Each row is a point on a landscape with many valleys, with its height.
A ball rolls from a point to the lowest of its 2 nearest points, and stops where none of them is lower. Distance is the straight distance between rows; heights are no part of it.
ziret: 3	-12	15	1	4	-17	-8	6	-5	-12	4	11	-14	-22	8	-11	13	12	-4	30  h=551
dege: 6	-20	8	-6	-3	-12	7	-6	-11	4	18	19	-21	-5	-1	4	20	-4	-11	11  h=219
bogum: 12	2	-8	-3	-3	3	-5	11	7	-4	-10	4	-3	-30	7	-3	7	4	2	-4  h=93
valo: -9	-2	8	-7	-4	12	3	5	13	7	20	-2	7	-9	-9	2	-13	-2	-7	-23  h=250
Fona: -2	-13	20	-10	-7	-15	7	3	-6	-4	16	1	-18	-27	3	16	7	1	-1	15  h=391
sas: 7	-14	9	6	1	-6	2	-15	-6	14	33	14	-9	-10	-5	-1	6	-1	4	8  h=445
dena: 2	4	12	2	-1	6	-24	8	13	-11	-20	-26	6	-11	0	7	-4	4	-5	1  h=695
nufu: 4	-12	-6	-1	-9	10	-14	7	-4	2	0	0	5	6	5	-7	3	-1	12	-2  h=482
Vosez: 15	5	-3	-10	4	-15	3	7	4	-21	-15	-14	-18	-29	-2	-7	25	2	-8	23  h=696
lafim: 6	17	-9	1	1	9	-9	4	7	6	-23	2	10	20	8	-4	-1	-5	17	-3  h=407
Lol: -12	-19	15	-12	-19	-3	-5	2	2	-4	25	-6	-3	-12	3	6	-1	8	-6	1  h=335
leb: -3	19	5	14	1	8	15	-12	-9	11	4	11	3	27	-13	17	-28	5	-4	-25  h=783
Pizi: -9	-7	5	11	-5	-9	7	1	4	-4	5	-2	3	3	0	14	11	3	-12	-19  h=310
Fefab: -16	-3	-2	-1	-8	1	26	-4	-5	-5	16	7	4	-10	-9	3	-12	-3	1	3  h=270
nune: 2	11	-8	-5	-7	16	7	-7	-8	14	-17	6	-2	15	13	-5	-16	7	14	-5  h=452
Suz: -9	11	6	22	7	-6	10	-9	10	-4	11	9	16	-5	-3	6	-12	-6	2	-2  h=55
lodu: -4	11	-1	-1	-8	16	5	-8	-6	14	1	-4	7	24	5	-2	-14	8	23	-3  h=431
muvi: 12	0	-7	19	-2	-2	20	-13	-8	3	18	25	1	10	-17	14	-10	-7	2	-14  h=767
bas: 4	0	4	7	-14	-6	-10	2	0	-9	1	7	9	-10	4	-14	1	2	11	21  h=360
fev: -13	9	12	-3	22	-3	-7	26	-12	19	-17	-20	-2	42	14	12	-14	-14	6	-9  h=799
Legop: -3	-11	-1	2	-16	5	-9	8	-7	-13	-6	9	-9	5	3	4	12	5	-9	11  h=537
nes: 4	-14	-8	20	11	-4	-8	12	-10	-2	-16	-7	9	16	4	8	-10	-6	2	-11  h=753
podep: -4	6	0	-1	-3	-5	-9	-4	-3	4	-38	-11	7	-7	6	-4	-16	17	-21	-1  h=836
Gaz: 1	0	-24	-17	-5	-6	0	4	-2	-6	-14	11	4	-1	3	-15	17	-10	-7	9  h=606
maza: -13	16	1	9	0	-3	-2	-1	14	4	-15	-10	16	19	15	0	16	3	7	-7  h=364
Fuf: 10	-11	-24	9	8	10	1	-3	-5	1	-1	17	-1	14	-7	-9	9	-18	5	0  h=686
ligu: -2	-5	1	-24	-7	-11	3	7	0	-8	0	-3	-10	-25	6	-8	10	-1	-8	27  h=478
Mes: -12	-4	0	6	-13	5	6	7	-3	1	5	9	5	9	5	0	-8	8	5	-18  h=204
Nofem: -4	10	1	0	3	18	5	-17	8	6	12	3	-1	11	0	6	15	0	-3	-9  h=373
zodi: 12	-7	6	11	-7	-9	6	-14	-9	5	39	11	4	9	-11	-5	2	3	6	-2  h=425
raro: -16	-8	-4	6	-6	-22	5	5	1	-22	-13	-7	1	-9	6	-9	9	1	-14	17  h=552
pobi: -3	-11	-14	9	5	2	10	0	-1	7	3	11	4	-11	2	-17	-16	-7	7	0  h=297
tos: -1	-14	0	-11	-10	14	-3	4	9	-2	9	-5	-12	-12	6	-1	13	2	9	-10  h=327
Mok: -14	16	3	2	28	-9	9	18	-6	25	-13	-9	0	36	11	1	-21	-15	10	-11  h=792
Bizet: -4	-13	6	-11	-18	-18	-21	7	7	-19	1	-12	-5	-12	7	4	13	12	-10	13  h=388
rak: -7	-16	15	-9	4	4	-7	0	4	-7	19	-1	-16	-12	-8	7	9	-7	-8	14  h=285
gufun: 1	11	-4	-6	-10	10	-9	-8	-1	10	-23	11	5	4	8	-5	-10	6	-3	7  h=483
rin: -6	-6	-22	-2	7	-2	5	0	-5	-4	-23	-15	3	7	8	-16	10	-5	2	3  h=624
Nunam: 11	17	-13	13	12	-11	-2	5	8	-3	-30	-10	1	-6	16	-14	5	12	19	-5  h=677
litol: 12	12	-5	7	3	5	14	-31	5	9	15	21	-1	3	-11	12	-12	-11	10	9  h=410
Kot: 9	-5	14	0	22	-19	5	-1	1	-7	6	6	-12	-31	3	0	5	-14	6	32  h=617
sig: -14	0	3	7	-4	8	16	-3	-12	3	13	-4	6	39	-14	7	-17	7	-1	-17  h=275
velel: 15	-15	0	-8	-3	1	-23	-2	-3	-7	-8	-20	-2	-13	1	-16	2	6	-3	26  h=325
gopup: 18	-3	-8	12	-6	0	-23	8	1	-4	-10	4	10	10	8	-13	13	4	16	1  h=442
Kabil: 6	-4	14	10	12	5	0	-19	2	-3	5	-10	-12	-25	1	3	3	-3	6	16  h=616
Sove: -7	-7	18	-4	7	-6	5	-9	-2	0	32	3	-9	0	-17	22	10	-7	-23	0  h=277
Dat: -3	-3	5	-8	0	7	5	-18	-1	8	24	-6	-6	4	-8	2	23	-8	-2	1  h=421
Sila: 1	23	-6	3	11	0	18	-11	-3	23	5	1	1	43	-1	13	-8	-1	21	-27  h=529
kon: 11	-9	-12	-13	-23	0	-20	16	-7	-19	-21	-14	-5	-6	1	0	0	9	-8	10  h=480
vul: -12	6	1	4	-6	3	4	-8	-7	11	-14	14	4	6	6	9	-10	7	-16	-16  h=803
zanet: -17	-22	24	1	-5	3	1	1	7	-4	38	3	-13	4	-8	-9	1	12	-3	-1  h=377
gud: -3	13	5	-2	-10	2	-14	10	-4	10	-22	1	18	19	11	13	-13	0	-8	-14  h=596
visev: -14	-6	9	-1	1	-6	7	-3	7	-1	27	-6	-2	2	-10	13	15	3	-20	-17  h=305
lodod: -10	7	4	7	5	-5	4	-11	5	10	0	-6	11	14	11	-6	7	4	8	-10  h=411
begeg: -2	8	-5	5	7	0	20	-23	1	11	19	19	-1	-4	-3	-7	-3	-6	6	11  h=379
dozu: 0	11	-1	8	-4	3	-6	1	1	13	-5	3	22	12	7	6	-17	1	6	-9  h=615
Degu: 12	-7	-3	9	4	4	-4	-11	-2	10	10	-5	9	-4	0	5	-6	-9	13	-3  h=176
rigoz: -4	-8	1	-6	-19	4	18	-3	-10	-1	26	-2	-12	0	-13	12	2	9	0	-18  h=95
Faz: 0	13	-5	6	4	-8	0	-3	7	0	-31	5	10	-11	6	-3	-18	5	-18	2  h=852
raz: -1	-1	3	14	-7	-2	-5	20	6	-29	-9	-7	0	-14	1	-4	0	5	7	18  h=581
gisi: 16	9	-17	-1	11	-1	-4	-2	6	-9	-34	-22	2	-9	-2	-9	8	-3	-17	10  h=608
Gete: 11	6	-14	-6	-6	-10	10	-11	6	5	-6	-5	13	-18	6	3	3	-11	13	7  h=200
sufu: -3	-3	-16	2	4	-15	7	7	1	-18	-25	-11	4	-4	7	-5	14	-2	-7	1  h=587
romep: 9	-3	-8	-7	-6	3	0	-16	4	16	15	-7	13	-4	3	-3	9	-7	14	-4  h=240
Nila: 9	-1	5	-5	-13	-3	-21	21	9	-11	-13	4	-5	-24	3	-6	2	8	-3	6  h=174
sizu: -7	-16	-19	-8	-3	4	1	0	-6	7	-16	-12	-1	7	16	-8	2	2	0	-10  h=658
sus: 19	4	9	4	5	4	-12	5	0	-9	-9	-2	-5	-32	-6	10	2	-7	-4	19  h=646
gapor: -14	-3	-2	0	-4	9	13	0	-4	8	28	8	12	25	-16	-18	-22	10	-6	-24  h=232
gim: -11	-3	5	5	-2	-6	6	-5	5	-7	7	1	6	-8	7	4	13	1	-5	1  h=258
nako: 3	0	6	-17	-12	-1	4	4	1	-11	6	-8	-3	-17	2	6	11	-6	6	23  h=449
mam: 6	-6	5	-10	4	1	16	-3	-14	-1	47	16	-13	8	-29	-4	-6	-1	-4	-2  h=199
bak: 4	-9	-4	21	-10	-7	-1	11	1	-4	10	5	12	-4	6	7	-9	2	23	-12  h=724
daki: -7	-16	-8	5	-7	0	2	8	-2	2	9	18	-3	-9	1	-4	-12	7	1	-8  h=249
Bipok: -2	14	-10	-1	-7	17	15	-18	3	20	-8	11	-3	7	6	4	-5	4	5	-17  h=484
dol: -1	0	4	2	-10	2	-7	-1	-2	-2	10	14	8	4	-4	-6	-4	-8	1	17  h=387
pipap: -10	-8	3	-3	3	12	4	0	4	-3	4	-3	-8	-17	-10	17	-3	-10	-12	-8  h=226
Vopob: 8	-1	11	12	5	2	-8	-3	7	-8	-3	-13	4	-24	-4	9	-8	-3	1	14  h=633
geri: 7	4	-10	4	-10	-8	-9	10	-5	-10	-11	4	14	-14	1	-12	-17	-2	7	19  h=331
zapes: 3	11	3	1	3	23	-13	11	6	-8	-24	-17	4	-15	-7	12	-12	-3	-6	6  h=708
toli: 10	-3	-10	11	7	22	1	-8	1	2	16	15	-1	17	-9	-4	7	-10	9	-5  h=712
tosu: -8	10	7	-8	20	-13	-8	30	-15	21	-35	-25	-6	28	19	5	-20	-11	5	-1  h=807
zaz: -10	-21	20	-11	-14	-16	-9	7	5	-12	9	-1	-13	-18	8	10	8	11	-10	11  h=362
Pebom: -14	-18	3	-3	-9	-1	-21	10	6	-6	7	-13	18	15	3	-5	-6	0	-6	-1  h=125
sode: 8	14	-6	5	-1	-2	4	-11	15	8	5	19	10	-1	2	12	10	-8	2	-8  h=506
bap: 3	8	-8	17	16	-2	-8	5	9	-8	-26	8	5	-14	1	-8	-7	2	-13	-5  h=869
bupan: -13	-17	4	-2	-5	-23	-2	10	0	-17	-2	10	-13	-16	7	-14	10	5	-11	16  h=525
zegap: 9	2	-9	-3	2	-2	-4	-5	-12	20	-11	-19	22	16	10	16	-13	-9	0	-8  h=651
Gipef: -12	-7	6	-11	6	-2	-8	5	5	-17	5	-5	-2	-6	-3	-2	16	-15	-14	22  h=242
medob: 5	15	-7	3	5	15	11	-9	-3	17	13	-2	4	28	-6	10	-9	-8	17	-23  h=520
sonag: -21	-21	12	6	0	13	-15	-5	12	-5	19	1	-12	4	-3	-11	3	13	-6	-2  h=403
musul: 8	-1	3	-8	22	-15	11	0	7	3	14	17	-2	-30	5	-5	8	-18	8	22  h=634
libus: 11	13	-7	-17	3	-7	4	-5	7	-9	-20	-5	-11	-23	1	0	19	-3	-11	23  h=673
laru: 3	10	12	-8	12	0	21	-10	3	5	38	26	-15	-10	-18	5	2	-2	-9	-10  h=126
geda: -10	5	3	9	7	7	4	3	-10	8	1	-13	9	36	-3	16	-11	-4	-1	-18  h=298
Kirum: -7	-15	-2	7	10	4	-16	-4	-4	-6	-11	-17	8	3	-4	-11	-1	-5	-9	10  h=239
vuz: -12	-17	2	-9	-15	-5	-20	4	3	-13	-10	-17	-3	-3	7	-7	2	14	-10	5  h=416
Rog: 0	8	-14	-14	-13	-9	7	-2	6	1	3	19	7	-5	5	-2	20	-10	-5	8  h=569
tuzo: 0	6	-7	-2	18	5	-3	0	12	-2	-26	-18	3	-4	6	0	9	-4	-6	-3  h=570
Pilu: 4	14	4	-7	8	-20	-11	14	-8	9	-43	-28	-3	25	25	-3	-9	15	9	-8  h=576
dilem: -8	5	-1	-4	-4	15	-12	4	4	-3	-15	4	5	15	1	-9	7	-5	-13	4  h=274
Nizes: -13	4	6	10	-5	0	2	18	5	-22	-19	-16	11	-9	2	2	-5	4	9	3  h=563
Tura: -11	-17	-10	-1	5	14	3	-3	-10	15	0	-13	-4	23	-1	-4	-7	2	-8	-18  h=700
dolu: -16	12	-1	2	-6	3	-9	6	4	1	-20	-4	11	28	12	-5	6	5	-5	0  h=319
Kofa: 5	7	7	-13	0	0	18	-5	6	12	42	16	-19	-10	-10	-4	9	10	2	-17  h=94
sazif: 17	7	-1	2	5	0	14	-15	2	2	20	26	-11	-15	-12	18	-4	-16	9	13  h=435
Dag: -2	-4	10	-3	-6	0	-2	-12	4	16	38	-4	-2	10	-9	-5	10	15	-6	-23  h=330
Topep: 9	-3	-11	-10	-5	11	12	-4	-3	8	26	7	-1	0	-14	6	1	-8	5	-7  h=479
Kovuz: 5	19	-8	9	9	2	-6	-8	2	10	-11	10	16	30	3	2	-5	-17	10	-3  h=365
let: 2	9	-7	15	4	2	19	-9	-3	4	16	18	9	21	-25	12	-19	-8	-7	-25  h=775
Devi: -2	-2	-10	2	4	4	14	-12	-1	3	5	23	-4	-15	-4	-11	-13	-12	3	16  h=341
Tasob: -1	15	-1	9	6	3	-1	14	7	-23	-32	-16	3	-9	-1	-8	-5	5	10	10  h=545
mor: 20	12	-8	-12	-13	-3	-4	-8	-4	-9	-3	6	3	-3	-2	6	15	-16	-2	26  h=24
tunok: -2	-16	-4	11	13	9	5	-9	-12	15	12	-9	-1	29	-5	-2	-7	4	4	-26  h=716
Ravog: -5	-10	4	-5	-12	16	0	-6	1	5	9	-20	-5	0	11	-3	5	11	17	-12  h=376
tabaz: -2	-7	27	-21	9	-7	18	-2	-7	7	45	17	-19	2	-14	2	4	-1	-7	6  h=224
sugom: 0	5	-16	4	17	-11	-1	4	-2	6	-36	-3	7	15	17	-11	-5	3	8	-10  h=739
Tuged: 3	-11	4	3	-12	-2	-7	-8	-10	6	28	15	4	14	-10	-4	-5	0	-1	9  h=409
vepat: -5	-8	4	19	-13	-2	1	2	-2	-10	3	-6	-1	5	5	-1	10	12	21	0  h=694
pib: 1	-18	3	-5	-2	-2	-11	-5	-7	6	8	16	-10	-3	-3	8	13	-4	-23	7  h=273
zop: 4	10	3	2	5	-8	17	-16	2	4	38	15	-2	4	-23	0	1	2	-12	-22  h=157
panif: 3	-1	-7	23	2	-2	15	-11	-8	2	7	14	10	15	-5	4	-19	-9	8	-3  h=757
saka: 6	1	10	-10	8	-4	-16	11	12	-13	0	-6	-7	-32	0	3	13	-6	-10	18  h=662
Konov: 8	-4	-8	-2	1	4	-9	-2	-5	-9	-12	-18	9	-6	-5	-3	2	-8	3	12  h=181
Vafo: -7	4	-6	-7	0	14	9	4	7	6	4	-4	9	-10	-3	10	-4	-6	-1	-18  h=271
pegi: -16	-15	4	-15	-9	1	13	6	6	-6	29	-11	9	1	-10	-3	-6	-4	-4	-8  h=212
tuzu: 17	2	9	12	-2	-15	-11	-1	-4	-2	6	17	0	-22	1	15	4	-6	-2	16  h=679
Funa: 0	-2	-1	-14	-3	12	13	-2	1	14	26	9	-3	-7	-15	0	-8	8	-10	-29  h=279
veb: 12	7	-4	-4	14	-2	19	-15	-6	-1	45	16	-8	13	-36	-7	-6	-4	-9	-15  h=182
Gizal: -17	-1	8	10	3	-2	3	-2	0	-2	-25	-22	0	10	14	0	-3	13	5	-11  h=657
Vok: 5	6	-13	-17	-4	-2	7	-14	5	11	16	0	15	-12	3	0	-1	-19	5	7  h=269
Nez: 0	15	-2	1	12	1	-12	21	11	-14	-32	-27	11	1	0	-14	-10	4	-3	1  h=521
kar: 14	7	-3	7	4	-7	-11	11	4	-11	-18	19	-16	-19	-2	-1	13	-1	-9	10  h=244
tive: 2	-10	-5	28	2	-4	-3	10	-3	-4	1	-10	10	4	-5	11	-8	-5	13	-15  h=737
Tabiz: -9	-11	6	4	-12	-5	-1	-8	-4	-3	7	-4	0	-12	0	10	-3	5	-9	5  h=302
Neka: -13	-14	8	-17	-9	-18	6	10	-2	-3	11	12	-10	-19	7	-10	7	-2	-9	18  h=502
Padom: -21	-18	8	12	-9	0	-2	0	-7	0	9	0	4	11	-1	0	-17	16	-4	-12  h=162
Lefi: 15	30	3	-7	5	-18	-10	20	-1	7	-46	-26	6	14	15	0	-4	11	1	-12  h=543
kegi: 13	1	14	-13	-1	-10	9	5	-5	-8	11	2	-18	-26	-1	17	7	-10	6	26  h=419
sozen: 8	-24	-7	3	8	-6	-21	-4	-4	-4	-18	-21	3	-11	-1	-15	1	4	-11	11  h=286
vit: 10	-1	-7	0	-2	-2	16	-10	-3	1	0	27	-20	-20	4	9	4	-4	4	2  h=32
ner: 1	17	-9	10	-5	-4	6	3	-7	-2	-35	-2	-1	7	12	5	-5	10	13	-3  h=619
vozem: 12	-10	0	-15	-21	-9	-10	17	-10	-20	-9	-4	-10	-17	-1	4	2	0	-4	23  h=505
sibob: -4	8	7	12	2	1	-17	15	7	-23	-30	-24	-1	17	8	-3	0	20	1	11  h=618
veza: 10	1	0	-3	11	-10	14	-3	2	-2	7	34	-24	-16	3	2	16	-12	4	17  h=156
Rada: -5	-1	10	17	10	3	17	-11	0	-2	27	10	7	-5	-17	5	-13	-10	0	5  h=104
Nezen: 9	4	-7	19	-4	8	-1	-7	-6	-8	-4	17	4	9	-2	7	-7	-5	12	7  h=745
zolu: -1	-3	23	-4	10	-2	1	-7	0	-6	3	-2	-19	-30	0	0	11	-2	-3	28  h=594
Nem: 11	4	-6	12	7	10	1	-7	-3	2	-13	-16	9	-4	2	8	-9	-8	9	-1  h=103
Dutom: 2	0	3	1	5	1	-11	-1	8	-3	-2	20	-13	-18	3	4	18	-1	-10	-1  h=311
bupob: 10	8	1	5	8	5	-6	-2	-13	24	-11	-8	21	18	8	15	-28	-4	11	-13  h=632
kav: 0	15	4	-8	-7	16	-4	-3	5	7	-7	10	-1	-10	2	-1	0	0	-3	10  h=510
Buka: 13	1	-14	6	0	-1	8	-1	-8	-9	-18	17	-16	-14	1	2	5	-7	-2	14  h=155
Pigub: 10	5	-3	4	6	4	-18	-9	7	9	-10	11	0	-8	4	0	15	-6	-11	-7  h=276
ked: 18	1	-9	-15	1	4	-18	0	-5	-6	-21	-9	-9	-21	-6	-13	-2	3	-4	23  h=363
zal: 3	7	2	-6	-8	-8	5	1	8	3	19	24	3	-7	1	13	18	-8	-4	-2  h=538
kudev: -2	-12	-6	-4	-17	-4	-13	11	-9	-10	-20	-13	7	3	8	-3	-8	5	-7	-4  h=448
susi: 0	-11	9	-10	-9	12	-18	9	8	-5	-1	7	-10	-18	4	-4	5	10	-6	9  h=225
kulug: -17	0	12	19	-1	5	4	4	8	-9	-5	-10	1	9	11	4	5	14	12	-12  h=678
Biru: 10	1	-5	-3	-7	-2	-21	-3	6	-3	-13	3	-1	-1	1	-2	21	-3	-13	8  h=196
beran: 20	30	2	-6	9	-3	-16	20	-2	-3	-44	-24	5	24	3	-4	-8	8	0	1  h=514
mus: 7	4	21	-12	8	-14	22	-9	-10	1	54	21	-18	6	-28	-3	-2	6	-10	3  h=211
vekod: -1	0	-4	-15	0	7	13	-17	-8	11	38	2	-1	11	-19	-5	10	-7	-7	-4  h=453
niros: -13	7	-6	-12	-9	17	-1	-4	3	8	2	5	3	20	3	-2	13	2	-7	-8  h=324
Sobap: -8	8	-4	12	-6	7	11	-7	-10	10	-11	20	7	24	-1	8	-21	4	-6	-13  h=791
paf: 3	23	8	-7	-2	-10	-16	14	-4	9	-32	-20	13	19	17	14	-11	3	-1	-8  h=574
Niro: -10	-3	4	-20	-21	17	3	-2	5	6	23	8	-9	-5	0	-5	4	8	-2	3  h=184
dum: 23	1	-13	-8	-11	-13	-10	5	-8	-8	-30	-22	0	-7	1	-8	9	13	8	5  h=653
bera: -1	5	-9	8	5	-3	6	-10	8	10	-6	2	8	3	9	7	9	-5	1	-16  h=460
rozo: 3	0	-4	3	-1	-14	2	4	-1	-13	-11	-5	5	-26	-2	-8	-7	-7	-5	20  h=295
zolip: -1	-4	-2	4	-8	5	14	-9	0	9	19	11	-15	1	-4	12	8	10	2	-24  h=151
Vabuv: -1	6	-11	-3	9	-3	-2	-3	8	10	-25	-11	9	0	17	4	14	-1	-6	-19  h=522
mede: -10	4	-5	3	-7	11	8	1	-12	3	24	9	7	28	-22	-8	-14	-1	1	-8  h=251
pibu: -7	-14	25	-18	2	-10	8	3	5	4	33	10	-23	-16	5	2	19	7	6	0  h=188
sop: -4	6	-11	5	8	-2	9	0	5	-6	-11	4	13	-17	-5	2	-8	-17	-8	9  h=245
peme: -12	-7	-6	-1	13	1	3	9	-12	20	-23	-6	6	23	10	-3	-27	-3	3	-13  h=698
foseb: -2	-4	-10	-19	-13	4	-17	10	3	-8	-16	-4	-6	-3	7	-24	15	9	-11	10  h=730
Vuf: -4	-16	-1	6	-8	16	-18	6	-1	-6	3	12	-7	6	-4	-3	5	-1	-5	-1  h=512
setu: -14	-4	0	-8	-14	19	5	-4	-7	10	5	-19	1	23	5	-1	-4	11	14	-7  h=412
Gelem: 6	-7	7	-1	14	3	15	-11	-1	10	42	9	-7	-7	-10	-14	7	-3	10	1  h=465
Denop: 8	-4	-11	16	-16	-7	-1	7	-6	-11	-5	-4	0	-3	12	2	-2	8	22	2  h=709
Geka: 13	-2	-7	14	0	15	-1	1	-8	-6	9	19	-11	1	-11	8	2	-7	15	3  h=731
lifo: -24	-16	10	10	-2	-2	-7	4	-8	6	-4	-14	11	24	9	3	-29	12	-1	-12  h=116
tigup: 15	18	-4	8	2	-9	-11	17	5	-6	-35	-2	4	-2	7	-15	-4	21	11	-1  h=702
rif: 0	-22	-2	11	0	13	-3	-4	-9	2	20	-7	-4	11	-9	-2	-3	2	4	-14  h=733
Dad: -19	-9	9	2	3	0	-15	9	0	1	-11	-12	19	25	11	-5	-18	0	-4	-3  h=64
lepov: 4	11	-16	5	2	-7	14	1	3	-9	-26	-1	-5	-9	10	-9	6	9	15	-2  h=647
rozi: 22	14	-7	-4	-13	0	-12	0	-7	-3	-33	-17	6	0	9	-3	-2	10	8	7  h=631
gegu: 9	28	-6	-1	10	3	-16	9	12	4	-29	-9	17	7	12	-10	-4	1	8	-4  h=450
lus: 3	8	-6	4	13	20	23	-17	0	4	29	-8	-7	15	-24	-6	-8	2	15	-19  h=507
Pega: 14	12	-4	-3	-3	-7	-16	4	-11	6	-35	-26	2	22	16	-1	0	13	11	1  h=605
vus: -6	22	-8	0	4	8	18	-13	1	22	-9	13	-2	27	6	8	-7	5	13	-27  h=511
vefi: -16	-2	24	-8	-5	9	-1	-7	12	4	41	-6	-8	2	-8	-5	9	13	0	-11  h=356
gonag: -3	-3	13	13	15	-7	4	-2	5	-7	21	17	0	-13	-12	13	3	-14	-4	14  h=143
vamur: -10	-4	0	0	-8	-1	-6	-2	1	11	-22	0	10	-7	12	6	-8	13	-13	-12  h=819
fuzo: 5	-9	3	2	-4	7	1	-2	8	6	29	-7	-5	-12	-8	10	11	6	5	-25  h=215
kiko: -2	-3	18	4	-2	-12	-4	-10	-1	-5	6	8	-11	-13	7	-2	17	5	4	31  h=572
rek: 3	0	-6	8	16	9	19	-16	5	3	40	7	-10	7	-19	-13	6	-2	11	-14  h=486
Rabe: -9	2	3	6	14	-4	1	2	9	-13	3	6	2	-12	-7	4	6	-20	-8	14  h=189
tato: 7	-9	3	-9	3	12	2	7	3	1	-1	5	-10	-33	-2	5	-2	-7	-3	-2  h=177
Vivaz: 12	-2	-24	0	8	0	-9	5	-1	-3	-11	5	5	5	1	-11	15	-20	0	5  h=648
Rivo: 11	30	-11	-2	15	0	-8	18	4	-5	-42	-16	11	14	-1	-12	-10	-1	4	5  h=489
vaz: 2	9	-9	-8	-3	7	-11	6	-1	-14	-29	-17	-3	5	4	-16	9	7	-4	13  h=707
Depu: -9	-2	7	-2	-8	13	-2	9	5	-6	3	16	-12	-16	5	-3	6	10	9	-1  h=272
beg: -4	-4	5	-9	-3	13	-2	-12	1	14	32	7	5	7	-14	-11	-9	10	-12	-19  h=303
subi: -7	-6	-1	-6	-16	11	17	0	-11	2	16	-7	4	5	-12	16	-15	4	-4	-23  h=137
bogo: -12	-2	5	-16	0	5	18	3	1	-5	32	1	4	-9	-14	1	-8	-13	-9	4  h=241
difes: -11	4	-14	14	19	-3	14	-6	2	12	-20	5	8	18	13	-15	-13	-4	11	-8  h=765
dele: 20	13	-18	-7	11	-10	4	-3	3	-10	-28	2	-1	-21	-6	-7	4	-9	-17	17  h=643
lan: 16	1	-1	9	1	-10	-4	-5	4	5	15	21	11	-20	-9	9	-2	-13	1	4  h=663
sesok: -10	-2	-7	-1	18	-9	-8	11	-5	10	-30	-16	7	22	14	-5	-12	-7	1	-6  h=715
kape: 2	5	-3	11	-3	1	-4	6	-1	-5	-27	-4	-4	2	8	7	5	8	-3	-6  h=595
nak: 6	-1	9	0	1	-3	-24	7	21	-12	-5	-20	-1	-23	1	3	13	1	-2	6  h=680
noson: 0	16	1	11	16	13	2	-6	-6	12	-11	3	10	33	-2	16	-12	-11	4	-13  h=328
Vuv: -4	-1	4	8	-9	0	-19	20	9	-31	-18	-23	-5	-3	1	-8	3	17	3	12  h=600
sozu: 2	4	-8	-2	4	16	17	-8	-4	9	17	0	0	9	-11	-1	-11	3	9	-20  h=501
baga: -22	-17	5	-11	-8	-2	-3	1	1	4	15	-18	20	11	-6	-1	-17	0	-6	-10  h=175
sak: -13	-19	-7	-8	-1	0	5	4	-11	12	-17	-15	5	16	9	0	-13	2	-3	-18  h=682
fiz: 1	-3	-3	13	-1	11	-7	1	-5	-19	-19	-4	-14	3	1	8	13	2	-2	3  h=568
Bizuf: -7	-4	12	-16	-3	6	14	3	8	4	28	15	-15	-10	-2	-5	10	8	-2	-4  h=138
repop: -24	-6	6	-6	-5	3	10	0	-3	13	17	-6	18	18	-9	-6	-23	10	-10	-22  h=208
gop: 6	6	-3	-6	-10	1	-12	-3	1	-8	2	-1	8	4	-3	6	21	-14	-5	13  h=117
par: 7	1	-4	14	0	-5	-16	-1	2	-8	-15	3	2	-3	4	-18	6	8	5	13  h=397
Ditol: -9	12	-5	7	27	-2	20	-2	-2	22	-11	3	3	31	11	-2	-22	-8	15	-19  h=782
vuges: -8	-12	22	-18	14	-3	14	2	-3	2	30	16	-21	-6	-12	16	12	-11	-18	10  h=248
nama: 2	-5	22	-9	2	-14	4	10	4	6	28	22	-23	-15	4	4	12	3	14	14  h=228
nepub: 11	4	-13	-14	-7	-10	-12	10	3	-7	-30	-30	9	2	9	-18	8	14	-3	3  h=681
Vut: 1	-16	15	-4	4	5	-1	-5	5	0	34	-3	-11	-18	-10	9	7	2	2	-3  h=257
Zogu: 12	-9	6	-7	8	-15	1	6	5	4	22	24	4	-26	-3	2	-3	-15	4	18  h=649
sapo: 13	17	-8	-5	-9	-16	-1	-16	-3	0	-6	-6	9	-17	4	1	9	-10	2	23  h=123
Pifu: -15	11	11	10	4	-6	-6	7	2	-10	-32	-32	6	12	14	4	-10	12	1	1  h=638
sonug: 5	-8	9	-10	6	-11	3	5	-5	0	8	28	-26	-16	4	5	19	-4	-13	18  h=150

Call two points neighbours if one is among the 2 nearest of the other. Go from one point of each pair to the other, from neighbour to neighbour, staying as low as possible. Name the highest point that can't be avoided.
dilem / Dad | sozu
valo / bogum | Vafo
sonug / mor | Dutom
vit / sonug | veza
gim / Kofa | Pizi
Suz / rigoz | rak
Nem / mor | Vok
Dad / Suz | Fefab
